Points on a hilly landscape, in no order, each with its height.
From any point a climber steps to the highest of the 2 points nearest to it. It stops when none of these is higher. Distance is the straight distance between rows; heights are no part of it.
<437>: [144,141,131,147,106,116,145,119,144,113,146,92,140,118,138,145,133,148,138,127,123,106,111,143,137,136,139,129,114,106,139,134,131,142,116,98,151,113,120,115,150,116,132,106,91,112,140,108]  height 4.80
<256>: [155,85,142,118,124,147,116,151,159,151,125,136,94,155,139,94,183,121,151,135,180,135,149,117,109,109,93,128,152,147,161,116,126,126,178,109,159,128,132,148,111,166,124,187,151,125,91,120]  height 4.23
<1271>: [133,100,145,134,117,126,143,163,128,169,172,124,109,104,115,111,163,152,161,115,109,112,134,145,97,121,115,141,165,131,99,95,150,160,131,104,127,145,131,121,103,155,170,95,100,106,161,85]  height 6.56
<924>: [139,119,94,105,115,159,148,150,129,134,107,116,108,120,141,133,129,110,113,163,168,154,113,114,127,118,123,98,125,131,152,157,105,97,117,151,143,153,158,132,123,115,150,163,162,137,99,144]  height 6.13
<1194>: [111,146,140,117,125,80,114,94,136,106,164,113,110,143,95,127,129,157,86,137,110,126,142,112,143,118,146,133,112,103,114,121,112,142,147,160,151,96,128,150,134,115,142,134,103,150,128,114]  height 5.95
<660>: [154,96,99,135,111,157,148,148,137,137,110,120,130,124,168,95,131,101,156,133,171,134,121,149,114,113,99,109,125,133,146,136,121,106,123,125,121,156,150,101,115,139,141,150,166,123,109,110]  height 6.78
<728>: [110,174,142,121,153,132,108,97,128,116,125,118,126,129,118,158,112,142,94,154,114,127,153,106,156,156,141,137,103,100,138,156,117,134,121,135,151,100,131,146,139,121,130,145,109,140,101,125]  height 4.98
<953>: [152,120,106,148,135,147,123,112,116,137,126,108,101,107,145,137,139,107,139,142,132,146,122,125,118,171,115,117,112,82,146,153,86,122,104,126,154,134,139,107,120,140,155,148,139,125,44,114]  height 6.05
<830>: [119,136,149,130,162,93,87,90,136,92,135,147,158,183,131,86,102,98,118,93,132,101,154,129,152,113,122,134,125,147,146,107,128,139,155,132,101,73,90,118,121,137,93,138,138,140,145,144]  height 3.39
<39>: [127,142,122,103,119,150,154,110,99,157,111,120,114,117,122,131,129,123,93,134,140,127,138,138,126,124,94,89,138,132,178,137,96,92,118,150,124,138,134,106,131,134,122,152,147,138,77,154]  height 0.66
<908>: [129,171,136,97,124,87,135,92,90,84,136,98,148,133,104,90,90,137,93,100,112,101,151,168,125,107,120,109,131,142,111,91,114,134,127,161,101,102,114,100,131,115,99,104,87,127,193,142]  height 3.58
<988>: [130,142,152,156,106,140,136,119,170,141,128,131,156,139,139,182,169,150,125,135,161,138,98,106,149,158,156,121,111,115,165,166,136,131,134,101,156,132,126,130,182,85,109,131,144,135,92,132]  height 6.17
<1130>: [115,120,125,144,127,118,144,103,132,145,123,145,101,142,123,136,159,110,110,127,142,171,107,103,131,143,106,104,121,107,142,149,93,113,132,158,141,149,124,121,129,125,118,154,175,158,44,141]  height 5.32
<201>: [108,114,131,130,146,146,108,122,129,153,119,167,107,121,97,141,169,114,125,148,105,157,139,93,123,146,105,135,132,117,117,141,104,118,120,152,125,151,144,153,107,153,140,134,154,134,71,136]  height 4.79
<1113>: [169,85,136,134,122,167,100,161,149,162,135,140,92,143,138,122,204,118,167,136,154,153,151,118,98,130,104,155,143,137,148,120,119,144,153,91,177,130,144,150,115,166,156,172,137,116,76,114]  height 4.36
<23>: [113,119,132,141,129,127,125,118,141,142,128,149,106,132,115,148,163,120,117,145,118,155,114,97,129,132,122,135,125,114,135,138,105,121,124,135,145,138,133,143,134,131,128,143,151,144,66,134]  height 5.03
<327>: [136,145,119,107,119,89,136,114,96,84,133,107,144,131,117,96,74,119,108,108,119,113,107,165,130,100,134,116,129,142,99,101,132,131,130,143,94,119,100,103,130,101,98,99,101,130,206,139]  height 3.73
<1163>: [113,160,126,121,167,173,106,104,126,116,87,139,140,121,165,139,74,115,134,136,142,132,160,121,160,168,113,125,110,118,145,166,134,114,100,131,125,95,121,128,133,147,136,148,124,114,108,118]  height 0.20
<670>: [150,75,120,131,125,101,122,148,126,123,146,150,90,167,129,82,176,106,144,102,110,130,129,120,92,90,107,152,154,140,125,75,117,131,181,116,145,133,137,123,91,145,115,160,163,127,107,126]  height 7.23
<153>: [120,196,135,98,147,142,127,95,81,112,119,116,126,120,112,154,96,133,85,130,92,115,173,146,139,143,114,121,118,125,153,129,104,113,99,123,125,96,115,115,145,121,99,134,92,131,129,160]  height 2.71
<1296>: [118,152,132,142,154,145,104,105,97,184,142,132,115,70,109,132,120,128,167,136,82,137,115,128,109,167,130,139,130,96,75,135,143,170,99,137,117,152,93,127,98,164,157,78,98,123,125,116]  height 4.51
<751>: [146,103,127,154,121,105,123,112,102,127,143,125,95,130,125,128,166,112,157,104,76,147,117,134,103,132,113,162,130,103,127,92,111,142,115,112,156,117,106,111,126,138,140,128,134,133,63,127]  height 6.36
<655>: [114,145,114,133,106,130,171,137,115,145,101,138,162,120,132,153,105,117,132,116,123,131,89,149,129,120,127,112,121,152,135,144,141,101,101,110,80,169,121,108,159,94,85,94,137,146,152,162]  height 0.90
<1184>: [95,133,132,116,165,180,115,115,116,175,102,150,135,83,115,112,111,115,144,136,119,134,160,123,125,150,103,107,131,122,94,158,150,126,93,165,83,152,152,135,83,173,162,106,146,112,118,122]  height 0.34
<120>: [111,199,140,116,134,102,126,78,110,107,133,109,133,145,91,157,107,141,81,110,98,121,149,144,154,138,145,128,103,107,141,127,92,130,121,128,143,94,117,118,162,96,75,137,102,147,124,151]  height 2.93
<588>: [137,152,137,148,111,141,140,123,157,114,128,105,147,131,153,174,137,155,128,142,158,128,113,125,156,155,152,124,103,111,158,160,135,128,126,102,169,115,124,124,172,99,126,138,103,122,111,116]  height 5.43
<219>: [122,135,133,114,127,80,111,116,131,97,159,100,113,131,104,95,110,148,111,134,109,111,145,132,128,106,151,128,124,114,93,99,130,156,145,155,137,102,127,147,112,131,156,122,95,125,168,110]  height 6.54
<41>: [124,109,121,141,160,149,96,129,114,158,149,140,103,70,99,123,132,118,176,148,98,154,111,119,95,156,156,154,130,92,62,120,150,165,111,135,126,153,119,157,87,177,175,95,104,129,139,108]  height 4.71
<679>: [150,103,147,117,129,147,124,150,167,138,117,143,120,157,149,102,155,121,143,124,196,126,133,118,135,111,101,117,156,158,167,128,140,125,188,112,147,124,112,146,120,152,102,185,163,127,115,132]  height 4.13
<977>: [145,79,98,167,143,135,90,154,168,129,121,150,135,101,140,114,120,99,191,128,123,149,95,123,117,150,171,174,113,109,96,145,146,152,117,107,120,149,127,137,137,142,148,110,145,118,130,106]  height 5.07
<1059>: [135,138,140,99,117,139,155,144,115,147,150,118,142,116,118,147,150,169,107,122,118,96,156,149,89,109,102,119,160,171,170,106,123,101,144,117,115,127,134,106,139,138,124,126,98,114,145,154]  height 1.63
<897>: [128,143,112,124,115,127,149,137,109,100,107,133,159,148,151,153,87,111,120,105,129,115,105,152,141,116,135,128,124,159,138,118,140,90,116,93,92,122,109,106,155,98,74,118,116,134,177,172]  height 0.98
<749>: [122,151,120,128,147,167,142,106,121,156,89,136,132,124,140,128,115,102,119,129,155,138,139,129,141,141,89,84,123,131,166,159,106,98,107,148,108,133,126,109,127,143,119,149,168,137,79,151]  height 0.72
<1010>: [139,154,107,89,104,155,163,162,83,112,105,104,126,97,135,150,96,150,109,150,119,112,136,155,111,109,124,117,137,158,131,127,127,94,98,142,113,132,155,110,148,110,138,114,87,111,170,154]  height 2.32
<963>: [126,121,116,135,169,167,104,121,133,116,90,138,141,124,171,117,76,92,159,131,146,124,147,133,138,150,112,127,117,137,137,145,142,106,104,133,94,110,127,124,110,155,133,136,143,100,121,124]  height 0.25
<635>: [129,95,139,138,131,82,113,129,140,107,146,154,118,168,121,96,154,112,131,97,109,116,128,121,120,94,125,140,150,142,121,80,127,134,173,119,131,117,114,129,108,136,103,127,158,138,133,128]  height 7.72
<864>: [123,120,132,146,107,134,153,121,139,168,137,137,135,108,132,109,165,144,135,113,128,119,129,141,115,127,86,102,137,128,135,130,129,127,117,136,107,159,139,104,119,145,133,108,147,114,104,116]  height 7.53
<376>: [130,113,105,106,128,153,148,150,132,126,89,138,133,142,146,124,97,94,111,141,175,148,109,116,134,105,125,99,127,161,148,151,127,86,126,150,109,145,148,128,124,114,116,158,186,139,127,152]  height 5.82
<361>: [121,115,147,121,131,120,119,145,121,137,141,152,126,133,101,133,152,133,129,121,84,103,133,124,119,94,133,159,151,156,121,90,153,127,135,115,111,121,131,148,113,141,111,101,111,131,152,159]  height 7.61
<1061>: [132,105,124,165,132,92,121,116,125,127,142,140,114,117,115,112,142,116,162,104,87,135,105,131,111,132,130,158,129,103,94,108,120,152,117,123,126,133,97,119,119,141,133,107,131,126,105,115]  height 7.04
<965>: [148,90,134,170,122,128,99,127,160,144,138,141,120,118,139,126,174,121,182,118,119,155,125,126,114,169,130,166,124,102,125,141,121,167,109,106,152,145,125,128,144,143,171,110,140,106,78,92]  height 5.55
<1227>: [128,108,135,103,123,171,141,171,114,159,140,110,114,107,143,110,135,144,139,145,150,118,174,144,107,130,104,107,146,144,133,128,135,121,116,126,122,129,171,120,93,160,196,142,103,91,147,95]  height 6.23
<15>: [124,171,109,97,113,165,157,157,104,116,90,109,131,108,157,181,92,150,101,167,132,125,132,136,141,136,126,107,112,133,135,161,135,96,95,135,134,127,160,137,155,95,139,128,89,118,154,140]  height 2.20
<876>: [133,107,148,149,106,124,142,138,128,158,157,129,122,114,123,125,179,156,148,112,104,111,138,144,100,127,110,138,147,129,130,101,134,145,123,97,134,136,124,115,122,146,150,100,116,110,123,100]  height 6.90
<24>: [121,93,94,113,137,137,131,163,122,116,98,145,137,153,146,80,80,78,130,124,158,130,113,126,130,96,132,101,139,163,121,128,136,95,139,151,87,150,146,120,106,121,118,142,194,128,165,143]  height 5.58
<1286>: [126,163,123,121,126,131,141,111,92,123,129,112,123,100,105,163,114,129,120,129,78,122,126,151,125,139,134,136,117,109,134,117,114,114,92,115,124,127,113,117,139,124,106,101,90,131,133,155]  height 2.53
<505>: [114,197,123,126,131,141,136,104,102,134,105,114,137,100,125,162,89,145,104,152,109,119,136,146,161,176,135,115,94,95,121,171,123,131,89,144,126,134,132,122,145,105,121,102,93,129,129,125]  height 1.89
<1050>: [122,159,123,116,123,104,130,116,104,114,123,111,143,117,109,120,78,138,116,135,116,122,99,146,134,109,153,125,119,135,78,122,145,145,132,160,98,138,101,138,126,110,110,86,86,139,217,143]  height 3.88
<748>: [151,96,104,163,112,112,131,147,150,107,126,123,135,137,156,117,120,103,168,113,134,128,90,138,123,124,151,148,124,122,133,117,132,128,133,79,124,145,117,112,128,123,112,122,152,127,130,108]  height 3.65
<407>: [117,162,146,103,168,166,111,119,131,108,101,122,131,136,165,137,94,135,121,157,153,123,177,109,149,149,108,123,118,130,160,154,138,121,131,139,138,79,125,147,124,153,144,160,110,116,117,124]  height 0.16
<874>: [130,123,106,136,87,90,168,137,141,100,135,104,146,130,131,133,118,143,111,124,146,130,79,136,140,115,154,109,119,116,129,127,121,125,135,124,132,149,122,107,154,85,107,125,131,137,153,114]  height 2.43
<107>: [141,96,106,127,109,134,142,154,117,137,152,107,89,109,125,121,161,128,140,149,114,149,126,124,96,121,121,127,131,99,103,119,100,129,116,139,150,157,162,130,100,136,187,131,119,127,105,103]  height 6.74
<141>: [129,124,140,111,116,147,150,164,119,146,133,133,144,118,136,122,133,157,130,121,131,89,151,149,108,109,107,120,152,165,142,110,153,117,135,110,107,127,137,118,124,144,137,106,102,98,169,128]  height 1.56
<726>: [130,135,117,132,136,133,129,138,121,95,113,135,153,160,160,161,73,99,139,118,142,129,107,137,149,126,146,143,120,156,150,125,143,103,127,79,119,99,93,119,160,104,85,140,130,129,149,161]  height 1.06
<828>: [121,111,96,154,166,90,96,126,128,92,126,140,154,127,139,102,50,92,144,117,133,133,99,126,144,140,169,154,113,124,105,140,130,134,123,121,96,111,99,112,134,124,116,130,136,132,154,129]  height 1.27
<446>: [121,98,160,125,130,129,122,161,138,163,166,134,102,113,103,96,156,152,147,128,138,116,156,131,111,128,123,126,151,134,91,106,156,170,143,130,125,140,146,139,93,164,183,105,105,100,175,79]  height 6.37
<1321>: [138,87,128,123,136,131,128,173,104,148,148,153,106,111,104,133,172,120,147,120,72,106,130,129,87,89,132,166,168,158,120,75,136,109,136,107,116,137,140,139,97,155,116,110,125,123,145,164]  height 8.12
<202>: [122,152,147,104,168,135,88,122,125,96,111,151,146,165,129,155,99,103,114,128,100,108,165,111,148,110,142,160,127,157,157,112,154,131,136,104,132,61,110,152,135,129,93,147,118,143,155,171]  height 3.78
<1287>: [132,110,110,133,111,100,149,122,94,126,149,105,96,106,109,89,133,126,128,123,100,131,122,145,98,115,114,122,134,103,100,99,104,129,119,156,124,144,135,111,93,141,160,119,127,125,120,107]  height 7.16
<358>: [120,162,146,122,154,105,103,79,143,115,153,106,119,138,109,139,129,147,96,138,117,122,165,109,155,143,134,132,111,105,139,132,114,151,141,147,165,80,132,148,132,134,150,147,117,141,92,111]  height 5.42
<519>: [126,171,132,98,126,138,157,94,101,135,114,106,125,124,129,111,112,136,79,129,168,121,148,140,146,138,103,61,126,132,172,143,88,109,121,178,137,125,135,96,139,119,133,157,136,131,94,142]  height 0.60
<114>: [139,79,127,150,96,107,152,155,153,165,142,168,122,123,126,108,215,152,153,104,116,130,109,126,98,116,102,135,161,137,119,105,137,143,147,115,116,186,137,123,116,136,124,110,166,125,119,106]  height 7.30
<25>: [142,124,112,149,134,145,125,98,120,147,119,122,109,120,140,141,131,94,132,134,145,166,112,122,132,169,112,109,112,93,159,159,85,119,126,131,156,141,114,108,141,132,127,164,162,139,24,136]  height 5.69
<824>: [133,190,132,97,114,162,155,135,109,118,111,109,127,124,139,194,117,164,85,163,134,118,148,129,148,142,129,121,120,128,168,144,122,99,121,112,166,103,147,134,170,101,120,153,80,130,134,152]  height 2.03
<713>: [114,139,157,147,123,132,120,103,174,150,140,135,137,143,126,165,186,161,106,143,153,139,119,87,156,161,140,118,111,113,140,170,121,145,142,133,166,132,144,153,158,112,138,133,131,139,72,109]  height 5.40
<40>: [118,160,117,102,131,115,125,132,103,90,115,107,132,108,113,124,69,144,111,155,123,121,115,132,141,117,165,129,111,131,77,138,140,141,121,170,122,124,129,155,124,102,139,111,81,126,200,132]  height 4.04
<1220>: [119,125,144,118,129,117,108,140,141,112,138,143,126,145,104,114,129,133,120,129,112,105,135,111,139,104,148,142,137,139,102,112,145,143,152,132,122,118,127,157,111,140,124,118,114,128,175,132]  height 7.10
<562>: [111,136,103,117,147,190,127,140,117,154,93,135,140,81,155,124,89,113,170,145,138,130,140,131,125,147,106,107,118,120,93,174,167,114,87,154,94,157,167,139,101,154,171,109,129,121,143,112]  height 0.31
<1070>: [136,181,139,99,98,129,161,131,116,105,135,93,146,122,111,171,130,179,85,141,125,108,141,147,132,118,133,115,121,134,161,130,120,109,128,123,150,107,143,118,172,92,103,131,64,119,162,154]  height 1.87
<382>: [112,153,130,131,143,171,136,112,122,149,87,153,155,130,142,151,107,104,122,127,137,128,136,128,149,141,99,107,120,141,164,159,127,100,101,120,99,131,125,112,144,129,91,129,154,131,102,154]  height 0.77
<621>: [159,80,112,149,112,109,111,162,160,119,153,138,110,127,136,98,155,128,159,127,138,120,117,126,114,116,149,155,134,106,105,107,134,147,147,112,140,153,141,141,105,140,156,132,141,111,144,81]  height 3.48
<189>: [118,122,121,141,101,70,151,117,136,108,148,122,138,138,105,124,134,143,110,108,117,132,84,127,138,113,156,133,119,120,101,119,118,131,144,138,120,148,110,122,138,90,102,109,137,153,143,126]  height 2.55
<1106>: [130,137,163,114,166,112,93,94,141,111,130,144,146,183,135,107,120,99,115,90,142,112,158,118,144,108,114,127,142,157,168,106,132,137,170,128,129,68,88,133,123,148,84,162,150,153,118,162]  height 3.25
<1000>: [143,129,142,148,106,107,131,112,133,121,162,105,99,138,129,156,176,136,130,113,103,144,120,121,119,139,131,148,124,93,156,102,114,136,127,105,188,101,109,127,154,117,133,143,127,139,67,129]  height 5.60
<152>: [155,81,99,150,98,113,141,166,163,125,130,129,128,118,152,114,147,120,171,123,140,122,86,131,117,121,150,144,133,116,108,120,135,137,136,100,132,171,136,125,118,126,138,111,147,121,154,94]  height 3.55
<102>: [141,101,103,109,104,141,153,158,119,127,128,104,97,114,120,131,150,124,113,165,137,151,110,111,104,103,130,111,144,125,126,122,102,101,118,147,147,161,169,136,112,115,165,150,151,136,107,133]  height 6.42
<45>: [152,114,148,155,115,150,119,128,145,156,145,120,112,123,146,152,208,135,155,134,130,141,135,113,111,170,115,132,133,103,135,140,114,153,114,100,172,137,140,122,142,142,174,120,124,112,64,103]  height 6.00
<394>: [131,168,133,94,137,124,141,98,103,104,107,102,125,146,126,109,88,120,83,127,159,135,146,140,148,120,117,89,118,129,161,133,93,108,130,176,131,102,123,110,138,115,116,161,137,134,119,143]  height 0.54
<1077>: [120,176,153,91,110,137,159,135,106,144,150,113,143,113,101,173,143,195,67,136,114,94,159,145,104,121,113,114,141,152,165,129,110,106,138,130,139,117,147,118,167,112,126,129,75,121,140,161]  height 1.74
<506>: [119,182,126,128,107,154,168,132,110,141,109,107,155,99,146,168,108,165,115,141,129,107,125,151,145,146,115,106,112,131,120,170,145,123,101,133,123,139,143,122,155,105,126,97,72,109,166,123]  height 2.05
<1268>: [117,102,107,113,128,116,140,148,117,121,102,138,141,133,120,82,94,102,114,123,146,132,96,127,130,93,139,101,129,153,94,124,137,110,128,176,81,168,142,125,104,110,120,111,177,143,172,147]  height 5.44
<1139>: [116,144,131,107,165,123,96,112,111,82,112,143,153,172,137,119,78,89,108,114,133,118,151,131,152,112,133,127,126,159,143,113,129,109,135,124,96,80,108,121,129,127,84,152,126,141,165,166]  height 3.57
<138>: [136,132,123,105,121,154,137,156,116,100,104,122,139,132,175,124,88,143,140,123,142,99,152,146,132,114,106,120,129,163,133,116,158,105,123,117,115,101,140,123,120,137,128,131,93,89,185,123]  height 1.49
<877>: [120,146,167,132,129,122,99,105,163,136,152,130,125,155,101,179,181,157,110,145,126,138,141,86,148,137,152,158,118,115,149,148,139,147,148,124,193,90,137,173,167,109,124,141,125,151,81,133]  height 4.76
<306>: [125,169,146,144,136,133,124,108,102,168,155,108,125,73,112,150,132,153,153,136,81,123,116,143,120,177,136,130,121,96,90,140,146,182,96,122,136,128,93,125,121,145,164,71,75,119,136,101]  height 4.25
<875>: [109,114,99,116,158,170,117,136,124,122,85,141,138,106,159,108,63,106,151,136,146,136,138,129,137,134,120,113,114,136,101,152,155,100,98,163,85,133,152,133,100,151,149,122,144,108,154,119]  height 0.28
<1282>: [113,117,112,128,121,134,143,152,136,141,101,151,159,125,138,108,95,110,149,121,141,116,95,130,137,104,137,115,138,154,89,138,171,113,128,149,68,173,129,131,113,121,104,88,154,138,198,139]  height 5.29
<1199>: [122,141,122,104,135,128,130,111,123,94,107,109,134,142,139,96,81,132,98,138,170,126,146,124,150,117,130,94,117,134,133,139,112,119,135,175,116,112,133,128,128,116,143,147,140,120,147,123]  height 0.49
<1132>: [132,164,128,133,106,123,160,120,116,143,155,83,133,84,123,146,123,162,143,130,100,112,106,156,126,152,132,126,122,110,109,131,136,152,105,117,130,140,115,109,142,124,142,77,69,118,156,108]  height 4.40
<722>: [135,92,137,156,88,96,152,146,164,134,138,154,139,145,134,122,197,150,140,94,125,128,97,123,118,112,126,142,163,135,125,103,145,145,154,102,121,173,124,128,130,113,97,111,172,138,128,100]  height 7.67
<940>: [158,97,127,131,116,127,140,151,150,120,118,132,134,166,164,96,123,101,142,117,202,127,108,132,136,107,120,107,154,155,165,123,145,112,180,91,136,130,101,116,133,121,86,182,176,138,128,135]  height 3.98
<944>: [118,91,132,122,148,142,107,142,125,151,138,158,82,123,100,128,187,109,135,151,100,160,147,95,99,118,113,144,147,131,115,105,107,121,133,143,140,140,156,158,89,165,152,150,149,129,84,133]  height 4.65
<188>: [157,126,130,149,126,156,127,119,113,147,143,101,102,109,145,158,172,124,142,142,114,139,139,130,109,174,106,129,123,91,149,137,97,133,107,99,176,126,134,114,131,143,175,139,120,114,39,117]  height 6.57
<171>: [130,140,154,116,140,136,95,133,161,122,144,133,123,150,113,178,159,138,119,155,117,126,146,96,144,117,154,167,130,132,148,126,144,147,136,97,182,82,132,179,148,130,131,148,120,140,106,148]  height 4.33
<420>: [134,128,144,124,157,132,78,127,154,101,128,144,133,157,128,161,120,111,139,142,107,118,147,99,142,114,159,181,125,137,146,123,152,144,142,100,163,71,114,165,141,133,126,142,126,135,128,153]  height 4.03
<481>: [122,126,158,159,95,121,143,120,160,149,126,140,155,144,122,163,186,158,123,109,135,140,90,113,137,137,142,135,133,133,155,137,138,130,137,96,137,142,117,128,174,92,86,112,152,138,92,138]  height 7.15
<1043>: [124,126,110,122,133,142,117,145,124,99,102,131,141,126,178,115,55,124,159,120,136,107,127,146,145,130,133,130,114,139,101,129,171,118,120,125,107,104,129,133,121,136,138,111,88,100,204,107]  height 1.43
<1175>: [120,172,148,108,117,70,120,83,104,91,151,112,155,157,93,116,115,136,73,86,104,113,149,161,141,105,128,121,131,133,128,97,108,138,142,147,115,96,112,105,150,93,65,121,96,151,173,158]  height 3.38
<701>: [111,175,145,112,133,74,117,76,107,93,143,111,150,173,98,134,96,128,71,104,130,132,146,138,161,114,152,110,110,130,134,128,97,129,144,146,129,92,110,117,159,69,68,156,125,163,154,154]  height 3.17
<736>: [133,95,134,147,114,77,128,123,130,111,150,136,122,141,131,73,144,132,135,88,111,105,121,142,111,103,121,137,153,134,107,83,133,148,157,120,107,144,112,111,97,135,117,105,139,124,145,99]  height 8.35
<522>: [110,112,123,117,144,124,105,127,151,107,122,127,123,134,133,85,93,130,117,149,166,129,150,104,147,123,140,113,116,131,108,143,135,133,137,178,111,120,145,146,109,139,165,142,144,112,158,103]  height 0.44
<645>: [129,143,110,103,122,135,153,144,91,128,128,110,120,96,106,138,109,127,121,140,90,117,126,149,108,110,132,131,136,136,115,107,124,110,100,129,109,136,130,129,120,126,125,101,89,118,163,153]  height 2.41
<148>: [152,76,126,142,110,135,136,172,139,155,138,162,114,124,121,130,198,126,162,110,94,130,119,130,83,109,120,163,161,147,140,87,131,126,141,82,133,160,140,134,114,142,114,113,149,119,116,139]  height 7.62
<457>: [130,112,101,137,107,105,149,150,153,102,135,115,143,143,135,146,107,131,118,139,161,149,73,111,143,124,171,115,109,118,133,148,120,111,135,108,139,144,124,128,158,85,113,146,152,153,133,123]  height 2.31
<514>: [94,134,133,103,154,156,127,117,107,148,110,131,118,98,105,107,104,135,107,156,129,133,158,110,132,141,114,100,132,119,96,152,140,136,106,185,98,148,155,147,94,150,175,115,126,118,137,119]  height 0.37
<932>: [120,110,126,151,117,75,137,106,121,135,151,126,113,116,112,88,147,143,136,106,103,131,103,140,112,126,108,129,131,104,93,102,122,146,132,156,122,149,110,114,104,136,142,99,133,129,116,99]  height 7.64
<1264>: [107,98,156,108,140,162,134,166,116,177,162,128,107,105,106,94,147,149,132,130,135,122,177,141,94,127,100,108,166,149,104,106,141,141,131,148,117,139,168,127,83,162,194,116,109,98,150,91]  height 6.20
<1008>: [125,136,157,91,159,132,109,108,128,133,115,141,116,165,121,126,118,89,107,118,156,129,154,109,142,104,108,124,152,157,172,117,116,116,165,128,138,79,97,146,118,159,87,181,151,167,94,179]  height 3.11
<743>: [141,95,116,119,127,165,134,155,131,139,128,118,105,126,150,105,137,122,152,149,148,123,154,133,105,116,110,119,138,134,142,119,124,109,121,127,129,134,162,130,93,155,161,148,134,100,123,109]  height 6.46
<1007>: [115,145,133,138,103,58,147,110,126,100,158,116,166,169,105,144,122,142,93,90,120,132,93,132,148,105,166,125,115,128,124,118,123,132,157,118,123,128,102,118,163,54,64,123,144,160,160,138]  height 2.72
<315>: [108,144,126,146,129,138,146,114,125,156,93,151,161,127,128,162,110,112,126,116,124,125,105,131,151,150,122,118,107,134,140,167,132,118,89,115,91,154,117,113,147,107,87,96,149,145,114,156]  height 0.84
<280>: [107,166,118,104,143,127,116,129,108,92,94,113,132,131,113,152,63,145,86,178,126,139,136,115,156,132,169,135,96,117,100,171,129,127,119,161,131,113,142,169,141,87,134,132,91,140,166,134]  height 4.31
<441>: [111,167,126,114,168,122,98,118,117,93,119,121,129,131,106,155,73,126,90,165,108,131,153,101,161,139,165,153,98,105,116,154,119,132,123,139,136,96,134,159,130,115,129,144,97,148,136,138]  height 4.61
<999>: [112,161,152,137,116,86,135,96,142,117,145,122,167,174,109,145,122,151,86,101,148,127,115,124,168,120,153,115,108,134,146,133,119,126,157,123,133,116,107,131,166,67,64,131,135,157,146,140]  height 2.92
<571>: [142,121,158,157,99,110,136,121,143,150,176,120,105,134,124,150,220,160,137,121,120,137,129,120,108,158,113,150,133,104,135,118,122,154,129,103,191,127,136,123,154,126,162,122,116,121,65,96]  height 5.46
<527>: [129,97,143,159,100,109,138,138,168,129,140,157,133,152,129,135,191,141,140,108,131,142,92,106,124,121,142,147,143,129,136,118,134,136,155,100,148,145,117,130,149,111,98,128,176,143,104,124]  height 8.40
<1243>: [111,116,112,149,128,136,124,138,159,153,101,155,156,117,124,123,117,115,161,130,134,134,89,113,138,126,150,135,121,141,87,159,164,137,117,140,86,173,125,145,120,128,108,91,147,141,171,133]  height 5.15
<184>: [150,94,127,156,113,125,135,130,151,125,119,128,140,153,158,106,138,107,155,96,167,132,106,146,117,114,115,127,144,143,159,110,134,127,155,79,122,135,102,99,130,124,96,153,179,128,107,124]  height 3.82
<314>: [146,76,96,180,149,127,74,141,165,131,123,154,120,108,130,105,152,96,183,122,124,160,116,119,107,161,151,178,119,105,100,134,122,158,120,114,131,141,127,131,126,154,167,127,152,111,82,107]  height 5.26
<1071>: [114,135,102,139,156,113,103,113,115,97,105,127,154,128,144,107,38,107,145,117,127,124,115,143,147,145,142,135,104,127,91,139,152,133,122,143,85,115,102,118,123,135,117,109,112,123,183,120]  height 1.35
<796>: [98,116,119,126,151,123,96,111,144,125,123,137,122,109,115,85,99,136,124,151,148,130,135,108,130,137,138,120,111,100,81,150,133,153,129,191,110,135,134,146,101,153,176,122,131,117,143,95]  height 0.41
<70>: [124,137,110,145,157,93,107,107,130,88,127,123,149,150,136,134,64,100,123,108,138,133,112,128,150,136,158,144,103,123,141,141,122,130,121,105,113,95,91,111,154,109,105,142,135,140,130,137]  height 1.18
<1343>: [137,89,144,132,135,146,110,151,121,170,153,148,82,135,111,124,205,128,149,136,105,152,170,110,91,126,97,159,157,139,122,99,118,140,132,111,160,132,157,146,97,172,165,150,132,108,84,113]  height 4.52
<1272>: [152,97,112,147,124,136,116,159,146,139,145,134,111,81,128,134,144,122,190,136,98,141,97,126,104,146,166,175,123,104,83,118,148,165,113,107,136,154,121,149,110,150,162,92,108,119,149,107]  height 4.87
<1290>: [145,85,121,141,109,142,146,136,143,165,120,142,128,129,146,89,176,123,146,114,159,135,133,139,104,114,77,103,143,137,148,120,118,116,140,124,116,172,150,104,106,145,130,146,182,123,93,109]  height 7.08

Where does a climber stop that starts at each point below?
<171>: <527>
<1268>: <932>
<1132>: <527>
<1296>: <188>
<748>: <188>
<1343>: <188>
<645>: <1321>
